Points on a hilly landscape, in no order, each with its height.
From any point a ball rolls to the lowest of the 2 points nearest to it. It stops when none of these is lower. Distance is the straight distance between rows; heights are no part of it.
Zelu (h 696): [124 180  87 108 128 102  74 138 144 148 120 162 106 138 107 115  84 131
 185 152 115 193 105 141 130 131 227 143 134 152  63 136 115  72 131 100
 125  93 111  69 144 137 109 183 117 182 140 110  57 133 117  91  64 145
 128 124  88 124  77 122 126]
mokar (h 168): [108  96 157 170 152 111 130 149 155 149 146 195 147 122 128 140 153 121
 126 141 108 105 136 120 118 152  62 131 104 138 152 154 131 143  83 127
 151 126 168 142 132 135 110  60 140  97  70  96 201 106 139  68 163 120
 104 139 195 145 132 142 127]
Fami (h 549): [125 116 203 138 113 169 142 172 155 111  95 133 127 106 167 171 138 165
  98 130 135 127 106 124 119 115 161 118 144 154 110 173 138 162  93 156
 152 122 146 103  81 170 153 159 162 177  91 141 142 130 115 162 103 109
 134  99 127 163 148 103 118]
pove (h 464): [150 107 136 145 162 119 153 132 153 136 132 165 146 149 150 168 111 139
 123 134 133 130 124 100 121 167 168  98 111 101 130 177 122 146 195 113
 143  93 139  84 140  73 116 135 108 147 168 140  72 125 115 133 110 114
 113 152  96  99 134 114 163]
Deg (h 130): [150 171 115 118 108 121 196 129 143 113 100 114 140 163 144 138 135 157
 126 107 101 125 154  95 123 116 164  86 118 130 117  76 125  96 181 114
 110 137 180 123 110  68 115 119 108 176 162 158  19 134 136 176 115 111
 130 114 145 118 137 134 177]
Rokab (h 636): [ 95 161  87  78 123  77 140 107 120 134 151 111  81  99 105  47 126 131
 173 115 130 156 128  92 132 143 136 146 153 123 103  66  91  61  82 107
 115  87 131  80 154 135  76 105 158 101 123 141 112 147 120  90 120 144
 111 141 103 149 115 124 123]
febil (h 466): [161 103 133 129 126  67 104  98 111 132 126  93 102 171 154 107 100 137
 148 135 130 111 104  97 129 123 131 116 119 131 138  93 140  68 144 127
 124  88 165 153 104  70 101 100 163 121 173  74  78 155 117 165 154 133
 106 170  94 144 114 148 182]
Rufom (h 311): [170  96 181 128 138 138  90  85  90 122 100  74  54 148 151 153  88 142
 119 126 149 126 137 175 134 107 135 147 137 119 135 128 147 126 118 126
 151 140 129 167  78 149 131 161 168 136 140 126 111 152 140 106 131 131
 124 155 126 116 163 129 123]
Sedi (h 527): [163 169 134 112 157 130 119 127 138 198 113  93 155  62  98 168 111  92
 118 105 151 164 122 236 102 137 109 209 133  96 154 118 139 116  95 134
  99 123  83 139 140 157 108 119 153  82  77 181 160 125 183  79 134 135
  88 148 123 100 123 125 102]
kugap (h 264): [ 91 119 119 148 103 105 104 146  98 100 144 177 123 152 128  85 159 123
 173 150 109 141  73 136 127  88 126  97 157 172 143 119 126 121  80 113
 176 158 137 128 140 177 123 146 144 112  74  86 145 107  95 128 129 124
 120 118 157 179 123 142 108]
fod (h 579): [125 194  89 103 138 117  92 106 108 153 163  63 127  65 107  79 131 106
 112  89 152 143 137 140 112 129  99 196 142  96 123  84 108 138 134 149
  82 136  71 144 162 123 138 120 145  88  98 143 215 141 182 134 176 132
 128 126  97 144  98 117 128]
fus (h 146): [148  64 192 111 184 114 178 153 149 116 170 150 143 125 113 137 126 117
 113 132 120 120  70 122 112 173  97 100 162 102 206 149 108 160 111 112
 200 101  64  96 131 122 118 134 155  71  75 165 173  77  87 115 124 109
  80 145 116 178 152 122 157]
visuv (h 654): [114 125 113  85 133  69 153 109 140 118 145 139 117 147 111  87  99 153
 185 162  96 142  89 121 164 145 153 120 139 144 105  96 111  60 102  87
 128  60 146  84 120 134  57 112 143 130 165  97  61 138 108 121 100 140
 129 165  96 136  97 161 151]
doru (h 209): [145 135 169  88 136 144 173 131 146 139 110  55 129  97 117 144 124 142
  91  75 111  94 162 110 149 120 126 163 133 111 100 123 139 153 123 146
 101  81 138 143 114 125 105 101 143 102 148 176 139 158 184 177 165 113
 150 167 112 130 140 127 156]
femir (h 150): [ 99 166  69 154 118 133 159 117 144 145 173 214 130 167 121 112 173 133
 144 157 108 118 160  70  97 136 128  91  92 128 108 127 113 118 126  96
 130 149 183 131 168  85 101 114  79 159 121 109 140 114 127  87 130 122
 145 104 190 147  93 146 128]
fur (h 99): [113 100 145 107 136 108 151 113  99 121 144 122 133 141 128 134 139 140
 128 108 148  94 134  90 141 141  58 104 137 100 198 112 124 139 142 143
 149 100 156 114 134 110  87  15 146  63 117 118 149 144 136  87 176 110
 110 169 150  99 195 137 130]
saf (h 218): [147 159 143  98 109 181 152 117 133 142 108  70  83 111 135 129 124 138
  90  93 149 144 179 120 122 127 154 142 144 127  72 137 130 144 147 149
 114 124 116 126 104 129 134 147 136 148 144 195 128 154 167 139 125 120
 163 122 109 116 159 101 117]
Paz (h 96): [151 157 102 135 124 173 139 111 160 158 147 146 126 172 119 125 142 126
 126 138  99 119 193  80 106 131 118 111  85 145 115 108 121 160 155 111
 111 153 171 176 146  62 128 124  85 159 151 151 159 105 187 132 139 123
 161  99 180 141 112 141 138]
mopu (h 395): [ 98 113  87 160 128 131 119 133 112 121 126 166 147 129 167 121 147 125
 128 165 178 138 109 104  99 153 159 106 108 105 130 184  99 132 170 134
 128 127 112  59 151 107 136 185 110 152 166 112 153 124  75 126 105 146
 129  96  72 108  90  88 137]
vuzum (h 520): [122 144 184 111 102 169 133 142 139 145 124 138  56 122 133 129 132 153
 157 121 115 170 124 139 114 121 180 149 129 155  73 151 132 139  47  84
 151 114 155 112 105 192 128 182 148 178  97 141 138 129 124  66  94 143
 154 111 127 178 133 129  86]
sol (h 783): [179 147  97 139 126 166 152 102 122 155 123  88 132  82 102 164 100 120
  81 130 181 157 157 187  83 140 147 143 117 109 142 153 134 108 175 152
  92 168  95 158 120 139 151 181  94 134 139 193  86 106 133 142  85 111
 114  94 116  66 113  86 120]
gavu (h 470): [123 137 169 142 122 157 163 148 160 139 119 140 107 117 148 176 167 130
 129 108 113 143 140 165  87 134 151 123 109 144 112 148 126 169  80 103
 140 170 184 146 110 163 157 142 127 169  77 161 173 142 156  66 109 144
 144  97 158 131 148 134 108]
Muzag (h 329): [118 120 137 129 127 111 207 143 133 106 163 193 164 165 109 103 170 134
 160 137  71 110  84  83 144 131 146  68 150 137 133 125 104 131 100  76
 167 127 140  99 161 133  98 155 110 108 121 123 121  93  79 132  93 118
 142 115 150 194 111 160 152]
Kisi (h 847): [124 160  82 127 130 104  45 153 130 134 132 147 159 145 118  71 137 101
 112 154 141 165 112 105 124 119 137 137 141 156 123 147 125 114 161 171
 129 139  68 114 152  94 134 147 140 127 123  82 147 107 114 190 151 111
 112 112 130 153  99  89 129]
ponib (h 431): [100 167 146 134 124 136 154 165 164 139  84 129 146 107 126 148 173 120
 139  65  69 121 140 175  94 115 128 158 116 139 124  97 126 147  81 121
 114 167 163 146 133 154 173 113 126 135  53 157 164 139 162 106 148 138
 121 123 152 143 152 139 128]
Gev (h 290): [110  90 114 117 123 119 225 149 160 115 158 190 171 113 105 103 183 142
 127 155 113 104  90  84 125 160  96  77 140 117 138 167 107 132 129 124
 156 100 116  73 143 125  92 120 125 101 107 139 154  82  76 151 118  95
 141 103 138 169  91 121 151]
rivit (h 373): [116 130 142 141 127 112 143 161 104 104 114 118  93  71 124 138 114 145
 142  79 118 142 104 165  96 126 176 140 165 113 117 109 117 110  86  92
 140 125 135 103 126 218 135 124 145 117  80 129 125 152 103  85 122 148
 107 147 110 132 152 142 142]
Rup (h 482): [176  85 186  77 170 153 151  87 145 175 158  46 114 144 100 147 120 104
  98 113 126 110 144 150 133 138  70 156 108 112 172  85 141 173 109 113
 158 111  99 184 119  70 111 121 152  79 117 205 193 112 220 129 161 108
 109 162 117 143 135 145 140]
Voto (h 238): [ 93  98  94 122 112 135  99 124 104 102 151 208 120 164 146 113 109 122
 190 178 147 176  91 154 142 123 169  91 163 133 140 161 122 123 138 107
 177 141 116  73 169 151 132 183 113 149 129  97 106 108  70  56  50 154
 129 114 105 125 121 127  97]
Viro (h 259): [106 130 138 103 137 141 179 182 155 145 135 191 188 110  97  99 164 146
 128 148 125 128 102 117 159 133 127 121 167 152 107 170 122 122 105 150
 121  96 112  84 134 145  84 102 137 126  96 142 130  90 100 149  99  98
 147 110 135 157 115 114  99]
dudig (h 562): [104 102 183 107 101 167 132 164 149 137 133 148 103 102 143 109 143 167
 138 145 133 162  92 130 130 122 157 131 147 168  74 169 152 134  54 145
 138 111 130  77  95 179 133 175 176 165 111 128 153 111  87 132  79 122
 146  94 106 190 122 109  91]
nen (h 135): [ 97 139 104 141 128 118 130 119 129 115 187 201 100 167 130  91 165 142
 159 151 102 111 147  49 129 140  90  91  92 140 109 124 100 143  96 112
 154 109 196 131 148 122  68  76 110 117 110  75 182 121 112  78 154 134
 157 121 180 174 113 147 123]
zanuf (h 207): [130  45 175  73 132 126 206 106 153 130 176 131 109 152 109 105 136 132
 150 140 129 105  86  86 128 156  74  77 152 114 198 103 123 137  54 117
 213  81 103  94 113 102  83 107 165  84 110 165 155  90 118 113 119 101
 104 139 114 172 160 148 133]
Doka (h 476): [134 142 160 184 148 131  74 201 134 109  83 166 185  97 125 164  92 125
  97 106 105 140 125 183 139 120 155 154 145 134 144 174 153 142 160 145
 131 155  88 135 143 163 186 111 131 134  75 112  98 137 118 124 126 124
  94 126 155 107 165 111 106]
Gize (h 155): [111 112 161  89 133 132 115 142  97  93 155 162  90 123 131 100  99 160
 136 136 158 150 112 114 170 138 117 128 177 133 116 133 125 119  96 142
 166 111 118  88 119 186  96  87 169 109  94 121 117 138 100  78 107 121
 125 150 141 147 188 119  80]
peg (h 314): [ 63 128  93 107 104 106 118 151 115 116 112 170 150 119 136  57 195 114
 178 119  96 120  81 113 126 114 122 108 156 139 137 110  99 125 104 128
 148 145 125  69 176 121 145 132 144 111  73 104 162 106  92 116 123 138
 130 117 101 158 112 128 123]
mota (h 315): [154 139  99 176 142 143  63 100 110 101 170 110 116 132 102 105  84 122
  85 148 139 112 170 137 152  76  79 157 110 167 129 100 146 157 152 125
  98 187  86 226 105 147 180 136  91 130 125 109 133 126 157 169 149 109
 147 119 176 135 122 151 114]
fesum (h 334): [121 160 110 171 127 133 102 159 188 122 121 103 130  83 123 150 100 119
  81 107 100  93 191 109 149 112 101 177  71 150 103 111 150 132 136 152
  54 132 132 202 116 107 184 115  99 176 150 122 116 151 159 198 164 141
 170 106 150  95 101 129 132]
lete (h 245): [152 137 121 151 129 163  92 115  78  85 116 105 152 119  95 155  48 128
  81 114 115 112 180 158 213  97 129 161 146 108  88 153 149 153 189 132
  89 172  68 191 107 182 177 115  69 102 159 116  84 168 120 143 124 120
 163 145 167  57 166 129  97]
pulek (h 672): [ 99 147 113  83 130  96 139 153 170 130 125 166 147 121 101 103 103 139
 171 156  86 183  72 126 172 149 189 110 148 145  65 131 102  69 122 112
 116  59 118  48 129 120  97 142 146 174 136 120  30 119 120 132  61 128
 141 136  86 127  97 135 120]
feko (h 372): [141  91 159 126 118 132 213 129 164 124 135 155 140 176 137 148 197 133
 157 142  69  99  83 121 106 138 126  88 116 140 167 100 112 163  85  99
 163 134 182 108 139  92 109 150 126 130 138 130 151  84 122 144 133 123
 127 102 151 167 113 164 165]
bak (h 193): [126 146  94 114  88 148  40  97  35 152  91  72 136 156 123 107 145  88
 130 152 160 135 140 199 147  85 140 152 124 150 119 142 145 143 158 166
  99 190 107 167 119 150 144 157 117 117 143 116 142 146 135 138 142 155
 143 111 141  97 121 112  73]
Fev (h 434): [114  65 129 119 136 124 149 121 116  91 135 154 125 160 180 142 106 132
 149 153 153 120  99  79 130 159 160  70 131  91 137 156 111 131 177 123
 171  90 122  52 130  92 132 166 138 134 174 119 110 141  71 136  88 144
 136 140  61 104 153 117 166]
Tosad (h 506): [151 146 136 101 146 140 149  84 145 189 129  63 129  84 102 162 129  93
  98 105 141 136 152 198 103 143  83 168 117 116 162  81 138 143 141 133
 108 125 118 161 142 101 129  91 143  97  96 201 162 130 219 107 154 117
  97 143 125  90 135 125 122]
Fazu (h 261): [145 130  88 192 136 122 102  93 115  74 165 125 138 147 132 124 119 122
 120 147 104 107 142 107 114  91  79 129 106 155 154  69 135 144 131  99
 124 186 135 223 128 134 167 103  87 120 116  84 175 131 150 145 170 131
 117 141 187 137 121 166 155]
rimuk (h 755): [152 150  92 147  91 166 101 136 112 145  97 117 124  83 123 185  84 118
 127 138 180 187 132 221  50 149 186 125 123 110 128 166 146  91 155 149
  86 185 133 107 132 172 167 215  86 160 141 155  80  81 125  79  75 153
  95  74 111  64  78 103 115]
Bakul (h 67): [180  70 189 109 187  99 121 139 108  98 179  87 125 128 120 143  91 118
 108 118 143 114  91 131 123 161  99 136 164  77 206 136 119 141 110 107
 175 108  38 142 119 148 134 139 162  48 120 158 207 115 122 135 154 114
 104 162 106 139 161 121 152]
gorum (h 265): [146 124 122 176 124  89  60 122 115 136  81  93 175 125 130 149 105  96
 103 136 153 103 118 187 164 104 132 161 103 134 128 156 160 103 156 163
  81 132 104 168 119 132 153 156 112 121 173  77 102 145 108 185 153 146
 124 142 103  92  71 117 131]
furi (h 179): [165 121 112 131 165 125 114 107  78 130 131  72 147 123  97 146  88 108
 105 117 148 129 155 172 153 146 136 155 147  74 119 140 133 137 189 123
 101 135  53 143 143 123 140 132  99  81 175 161 127 147 134 127 131 135
 127 154 103  79 134 114 126]
kunog (h 553): [135 207  91 122 143 134  93 124 149 175 139  97 124  25 102 107 108 111
 112  90 158 159 143 202  84 137 131 205 124 101 114 110 121 120 103 129
  62 144  83 137 154 168 150 128 128 105  78 162 179 124 178  81 142 147
 106 129 109 126  85 119 124]
nonit (h 319): [117 187 108 122 115 113 158 170 163 122  87 116 111  68 109 126 121 147
 134  76  84 140 135 144 107 142 195 158 154 118  75 118 116  98 131  97
 104 110 144  97 142 156 132 118 131 163 116 161  73 154 138 124 122 128
 123 146 104 124 120 134 151]
dupos (h 289): [113 146 103 167 108 173  88 107  73  50 136  93 134 107 122 147  85 134
 102 127 110  90 154 133 178  61 101 144 143 135 101 123 139 181 146 119
 106 209  87 221 124 228 222 131  50  99 140 117 115 167 109 129 119 139
 165 125 169  88 164 158  96]
besud (h 511): [122 110 181 159 132 162 103 191 157 105  86 134 182 109 137 166 128 127
  91 118 100 116 136 136 156 108 159 125 135 139 128 209 130 168 150 166
 128 139  92 134 114 150 195 154 133 135 133 124 133 130 113 181 120 120
 133  90 123 115 160 104 113]
befe (h 827): [134 152 110 147 136 139  72 147 171 149 131 117 147  85 119 110 115 100
  80 146 150 151 145 132 105 132 121 178 113 148 128 167 141 146 146 182
  79 145  47 168 119 112 167 157 132 140 121 129 154 106 146 208 141  99
 122  88 130 136  88  99 112]
Tugud (h 270): [132 143 137 131 155  94 178 159 166 132  79  96 145 112 133 152 125 131
 152  64  60 118 117 155  99 142 161 137 123 119 159  83 124 118 133  97
 111 113 151 123 144 119 147  96 129 128 112 160  76 138 154 148 151 141
  74 164 106 112 143 149 189]
Tob (h 141): [131 161 100 139 125 125 138 127 106  84 143 172 108 143 126 130  82 160
 138 121 109 139 140 102 127 104 171  94 167 117 109 134 109  96 174  99
 156 164 149 120 132 156 119 129  99 153 135 126  28 151 105 106  91 124
 136 141 162 116 166 135 136]
kol (h 429): [176 113 161  90 141 155 157 101 151 216 120 101 112 214 104 120 152 115
 148 154 110 147 137 155 174 128 149 120 108 135 120 129 149 131  81 124
 147 100 127 127 110  52  80 183 167 126 175 175  80  98 171 147  95 109
 156 113 114 159 115 143 104]
popa (h 204): [122 125 172 151 134 123 189 171 194 165 108 166 192 108 117 180 168 138
 110 128  84  91 123 139 110 125  58 129  98 154 167 146 147 132  91 148
 116 117 186 145 120 126 114  61 137 120  76 142 152  76 144 129 140 107
  91 111 201 120 124 150 120]
dato (h 439): [167 107  90 168 118  78  89  73  71 112 150 128 103 186 155 106 105 119
 179 172 139 111 114  84 108 121 124 104  88 114 139 120 129  84 131  84
 155 117 164 165 122  75 102 153 122 125 191  37 125 154  93 132 150 162
 124 161 104 124  64 164 169]
Zaf (h 133): [171  94 139 114 170 102 117 121 103 131 151  84 127 132 109 124 103 101
 130 119 159 134 109 157 135 163 128 147 159  67 172 142 117 128 142 127
 137 101  48 108 150 116 121 170 132  66 163 150 164 119 108 119 134 139
 115 152  59 121 123 109 144]
vup (h 129): [123 110 138 140 162 107 118 105 137 153 142 147 111 137 125 141 115 112
 144 112  99 123 144  99 101 165  53 118  96 123 198 110 123 153 128 103
 160 102 165 147 159  72 113  32 119  81  87 102 186 108 166  72 179 147
  83 175 164 124 154 160 147]
bobab (h 202): [134 125  68 191  98 136  71  64  66  83 132  94 121 165 164 127 120 130
 116 148 126  83 166 101 120  78  90 122  72 143 134  78 143 126 170 123
 103 206 161 242 105 111 195 149  74 158 164  60 148 177 131 159 155 143
 138 115 162  98 101 149 144]
Lefov (h 192): [106 108 142 140 136 113 158 152 145  80 124 195 128 120 164 152  92 171
 114 128 126 123 110 100 153 118 142  93 151 130 134 151 136 108 159 119
 151  99 166  92 107 154 100  63 138 165 106 101  22 132  97 112 104 112
  98 147 160 120 195 134 133]
Muga (h 45): [ 92  90 154 104 105 153 163 120 136 140 114 118  83 157 169 144 160 148
 138 149 177 128 140 109 159 151 138 101 109 126  85 148 123 143 102 160
 142  66 179  59 103 109  98 142 161 174 180 129 136 149 123 131 110 150
 176 125  76 122 137 111 116]
fef (h 208): [129 103 153 143 122  90  84 132  88  88 148 134 100 125 153 103 107 145
 150 159 164 143  71 144 132  96 111 119 174 141 155 110 142 109  65 141
 172 148 122 139  97 209  99 132 175 102  90  69 132 121  68 108 125 116
 110 144 135 175 142 135  97]
Lave (h 174): [143 128 153 113 134 122 149 145 162 117 138  83 156  51 124 116 145 133
  58  94 151 108 148  76 110 148  99 156 129 112 125 129 121 135 141 165
  97 113  95 136 130 120 124  85 160  96 136 165 165 145 145 207 173 103
 122 134 116 129 121 104 161]
Toti (h 805): [160 171 109 129 137 176 114 134 190 174 133 117 144  98  95 143 114  93
  76 143 149 176 175 142  94 148 146 154 107 127 115 175 136 139 182 158
  92 155  64 150 140 110 178 181  96 167 141 190 120 112 158 171 104  93
 143  76 114 114 107  88 104]
gemu (h 405): [146  90 137  99 148 138 202 104 147 170 136 153 136 206  96 132 160 118
 167 164  95 134 111 145 155 141 124  88 122 140 165 104 122 124 101 100
 160 102 157  95 145  65  77 142 123 133 151 168  77  88 144 109  90 125
 134 127 134 140 130 172 126]
mem (h 286): [ 94  89  85 132 127  96  90 102  96 112 125 199 139 204 148 108 116 111
 179 207 149 133  97 142 166 125 141  97 112 127 126 154 124 105 147 128
 158 109 127  80 153  91  91 154 114 143 177  69 101 120  83  89  97 167
 149 142  95 101 101 127 102]
gopiv (h 224): [145 133 121 115 107 130  45 103  58 135  83  58 124 133 138 129 113  99
 118 102 184 144 125 190 125 106 136 169 120 114 136 103 159 125 158 181
 103 170  86 146 133 126 148 152 163 105 133 125 129 151 133 162 146 144
  98 125 101  97 145  82 111]
ziso (h 380): [120 167  60 196 129 116  67 110 128 108 156 118 140  62  83 127  73 108
 102 122 131 140 141 168 100  99 109 167  97 153 133  86 148 120 121  90
  87 193  99 210 136 162 213 160  79 151 102  98 143 124 152 143 142 146
 115 130 148 105  86 160 146]
Biran (h 232): [119 103 167 108 129 127 208 154 147 131 117 159 180 124 121 131 162 162
 133 121 100  98 112 104 156 113  74 111 144 145 150 143 144 132  78 165
 124  94 163 112 112 145  68  42 150  96 108 142 115 111 116 146 136 104
 127 133 178 156 167 151 109]
kom (h 95): [ 84 104 144 113 128 137 172 101 143 125 186 170  79 144 138 126 124 142
 161 157 163 130 150  76 161 165  82  83 111 131 114 119 130 123  90 117
 164  65 195  86 146 106  62  66 145 129 122 116 149 135 123  46 115 128
 157 144 132 140 141 146 111]
pizu (h 120): [126  72 156 115 128 111 176 113 144 129 104  96 167 133 157 158 146 167
 105  90 116  72 110  80 118 139  46 107 107 112 200 131 146 138 165 168
 120  90 180 132 102 102 100  14 126 108 132 130 128 120 142 156 180 120
  84 151 155  91 163 138 170]
rasi (h 297): [118 142 104 191 119  81  66 147 152 109  78 122 174  98 135 141  96  99
 101 118 111  95 141 128 140 120 127 157  85 149 132 117 154  92 161 145
  72 135 125 179 130  95 186 123  99 169 157  61  94 157 125 219 171 153
 116 126 112  82  80 126 157]
mizun (h 337): [137 127 139 168 120 156  62 117  68  82 153 107 124 124 140 132 112 127
  83 153 164  98 155 142 141  99  96 150 150 111 124 182 134 181 144 144
 111 185  80 197 105 225 158 137  90  76 145  95 169 157 110 114 146 128
 158 114 160 105 148 138  84]
menun (h 159): [117 115 118 104 101 160 169 124  99  92 160 175  96 127 158 122 141 149
 153 148 144 175  85 134 108 104 145  73 177 141 138 118 106 121 135 120
 182 176 141  87 131 158 139 173 131 157 101 141  94 113  85  99  48 127
 124  98 138 136 160 111 110]
gofub (h 80): [102 121 140  98 101 168 148 133 124 133 118 122 127 173 158 130 195 142
 129 137 124 105 136  72 163 109 127 104 123 148  72 138 117 152  98 173
 114 107 195  94 119 105 103 131 142 152 183 125 152 147 122 176 135 135
 183  96 124 160 132 126 133]
Gim (h 175): [155 165 120 134 106 147 150 109 120 119 102  64 106 130 136 128 108 148
  93  98 130 123 157 120 118 115 177 125 138 120  87 103 137  97 181 129
  90 159 137 153  95 122 146 160 123 180 161 168  60 156 148 172 123 110
 150 112 129 117 129 117 137]
Rizef (h 727): [138 165 104 112 115 147  78 149 134 162 102 119  97 103 130 157 109 124
 167 130 165 197 119 208  90 150 229 155 126 128  90 168 145 105 141 137
  94 122 120  72 134 169 149 214 114 175 140 133  81 111 121  80  77 170
 116 105  76 100  84 113 115]
mon (h 347): [157 121 174 125 140 154  68 140  76 107 130 106  86 120 149 147  78 135
  91 127 185 127 150 133 151 117 113 144 162 108 130 152 149 154 147 153
 136 138  87 161  87 185 137  96 155 100 121 118 146 153 129 120 142 118
 127 154 156 112 195 111  96]
des (h 122): [114 116 146  86 139 119 127 124  63 102 134 141 109 133 126 127  97 122
 135 104 169 136 126 102 170 144  98 104 171  85 168 117 128 146 154 148
 178 117  93  90 125 149  90  47 160  76 109 135 130 159 109  69 139 118
 114 169 119  89 223 108  97]
lof (h 143): [132  98 161 112 124 122 147 128 164 151 107  71 167 109 155 160 162 140
  78 115 155 100 144  75 105 144  64 121 105 110 162 145 137 142 159 203
 117  69 140 121 122  77 115  45 145 102 152 140 168 132 161 211 183  99
 109 147 113 116 131 110 171]
kozo (h 617): [ 93 169  92 105 123 120 162 139 114 153 146 148 119  57 116  62 159 134
 142 106 144 134 125 119  92 148 133 139 165 103 109  95  89 102  96 122
 111 134 131  95 156 168 105  94 134  87  70 162 149 126 121  63 125 113
 118 123 115 147 142 104 118]
Fode (h 861): [104 135  81 142 113 118  82 149 148 102 120 198 162 145 125  92 163 111
 126 197 137 124 113  82 136 123 109 107 144 165 137 178 123 126 139 170
 144 151  77 123 140 122 116 137 112 130 113  67 151  93  92 186 144  87
 127  72 189 160  85  94 115]
lipo (h 81): [138 158 100 127  91 131 195 123 132  97 124 160 102 140 157 141 130 153
 125 132 143 152 115 118 101 111 161  80 144 129 137  87 120 100 157 109
 145 165 180 110 108 117 133 149 122 196 135 158  31 120 113 124  80  99
 127 116 153 125 154 121 137]
lok (h 376): [115 163 139 182 131 154 145 180 207 127 146 150 137  77 109 161 137 125
  83 108  90  96 178  99 112 140 115 154  71 152 112 149 137 154 115 113
  83 153 132 188 128 129 183 126  78 168 111 142 155 122 152 153 133 121
 162  90 162 123 110 139 129]
Som (h 427): [129 121 178 158 152 111 100 177 121 102 122 137 128  84 134 149 107 139
 100  98 125 143 104 160  97 134 135 138 158 129 144 142 115 146 111 104
 156 164 109 148 124 190 169 129 141 109  59 126 162 130 116  89 119 120
  84 133 139 133 164 128 132]
nuv (h 598): [ 99 161  96 108 132 140 116 118  89 148 151 124 145  93 109  66 168 105
 116 106 153 121 160 103 114 134 102 140 172 107 127 116  84 147 124 133
 123 138  87 108 173 127 111  90 142  67  98 134 225 131 153  92 169 127
 140 113 117 155 130 113 116]
fud (h 296): [125 116 120 153 136  91  55 131  98 138  97 147 162 163 132 130 100 113
 146 160 148 127 105 151 157 107 164 130 121 131 106 172 137  95 162 130
 119 103 121 112 122 127 114 161 117 140 187  55  82 143  89 137 117 152
 144 150 105 103  83 121 126]
vib (h 419): [115 151  97 181 123 123 106 141 139 137 126 154 156 107 118 137 136 114
 106 128 132 110 144 131 115 133 140 132 111 129 123 158 117 132 148 118
 106 155 129 148 143 129 148 133  90 133 139 116 148 126 125 128 147 136
 137 127 152 111 111 125 121]
Kof (h 353): [ 81 118 102 109 105 105 103 121 108 126 131 127 118 137 141  78 174 111
 154 141 153 134  87 112 124 130 141 135 140 138 111 129  99 113 107 140
 136 102 107  66 156 121 116 173 149 137 161  94 181 126  85 142 134 154
 143 118  71 156  95 110 126]
maza (h 352): [ 72 112 135 106 122  89 150 160 176 146 122 167 123 123 139 105 183 120
 171  99  80 130  95  90 116 149 119 118 122 140 137  91 104 127  84 120
 146  96 160  53 170  84 131 101 161 128  86  99 165 109 123 125 131 150
 123 126  79 164 106 125 163]
vif (h 453): [147 129 149 154 169 137 116 163 181 141 122 169 140 115 125 166 100 128
  96 137 137 136 152 139 120 167 162 149  95 135 118 199 123 137 149 124
 110  84 117 113 121 125 130 142 107 155 145 132  94 131 120 110 115 130
 118 144 129 116 120 108 130]
pulon (h 267): [158 105 134 120 118  91  71  83  75 127 102  31  70 143 152 128  95 117
 154 113 165 133 105 174 120 129 141 154 136  97 142  98 149  95 132 126
 139 131  98 146  92 128 140 189 176 126 159 120 109 155 104 136 137 154
 102 159  60 112 139 103 135]
kup (h 407): [154  85 115 136 116 106 152  86 124 120 147 142 106 200 149 121 171 132
 177 161  95 101 110  84 118 115 106  88  93 130 146  91 113 122 104  83
 154 113 206 148 141  72  80 137 120 112 179  80 137 105 116 139 155 149
 140 126 133 159  89 173 154]
Bem (h 216): [146 129  75 152 155 137  96  94  74 107 122  69 168 115  77 127  52 110
  91 114 129 103 166 166 199 111 122 172 128 102  92 115 161 136 221 118
  60 151  62 184 121 112 191 127  53 118 178 113  83 148 118 163 128 124
 161 154 118  50 115 128 126]
Sib (h 149): [147 163  74 144 106 162 125  80 115 112 156 111 126 175 137 128 136 133
 122 142 111  98 202  67 133 102 100 117  65 145  90  64 143 137 175  87
  80 189 161 228 115  82 162 142  63 175 180 107 139 149 171 155 160 117
 175 103 184 131  94 157 143]
debo (h 57): [118 122 141  92 112 140 195  90 153 150 126 112  52 144 140 143 141 143
 151 113 155 130 147  90 132 170 139 104 110 118  89 106 131 116 111 104
 159  58 188  75 120  91  83 121 137 146 170 156 116 154 154  75 121 134
 164 147  83 125 136 129 127]
moz (h 454): [156  77 174 114 162 133 121 114 137 194 121 114 129 176 112 148 141 101
 132 142 140 133 127 170 144 151 113 142 104 135 171 136 142 144 104 137
 149 101 120 136 119  81 104 134 160 112 139 151 153  95 174 130 134 125
  99 150 116 134 137 134 112]
tenu (h 158): [133 163 114 108  83 153 115 103  87 148  97  98 126 189 118 120 172 118
 149 139  99 126 136 168 152  79 145 143 127 155 104 117 143 136 118 136
 110 177 160 164 114 136 118 161 112 150 149 155 104 149 154 133 128 151
 167 108 155 124 134 151  88]
Deta (h 119): [129 144 124  68  84 171 129 115  99 138  82  73 133 207 157  96 189 121
 149 130 126 120 139 112 161  75 158 107 135 147  85  95 128 134 126 168
 122 159 151 132  83  85 121 183 150 155 176 161 107 136 142 210 117 119
 168  80 129 156 131 113 121]
zagu (h 227): [118 126 158 126 150 109 160 132 143 102  93 131 118 137 144 154 110 171
 140  82  82 113 138 101 126 137 140 108 118 122 131 118 134 117 133 101
 141  74 195 113 108 128 111  57 135 155 123 116  72 160 142 104 144 149
 113 178 135 120 187 162 162]
tek (h 389): [ 91 126 141  98 116 115 165 143 172 163 115 150 125 117 122 109 201 110
 173  91  75 127 119 130  85 141 108 129 116 144 153  68 119 133  54 116
 143 131 186 110 159 107 141  92 162 122  52 143 190  93 160  75 150 130
 102 122 126 181 124 135 137]

For each start below, name the point where the ball stops.
mizun -> Bakul
kozo -> fur
Kisi -> fur
rivit -> lipo
mon -> Muga
dato -> fur
moz -> fur
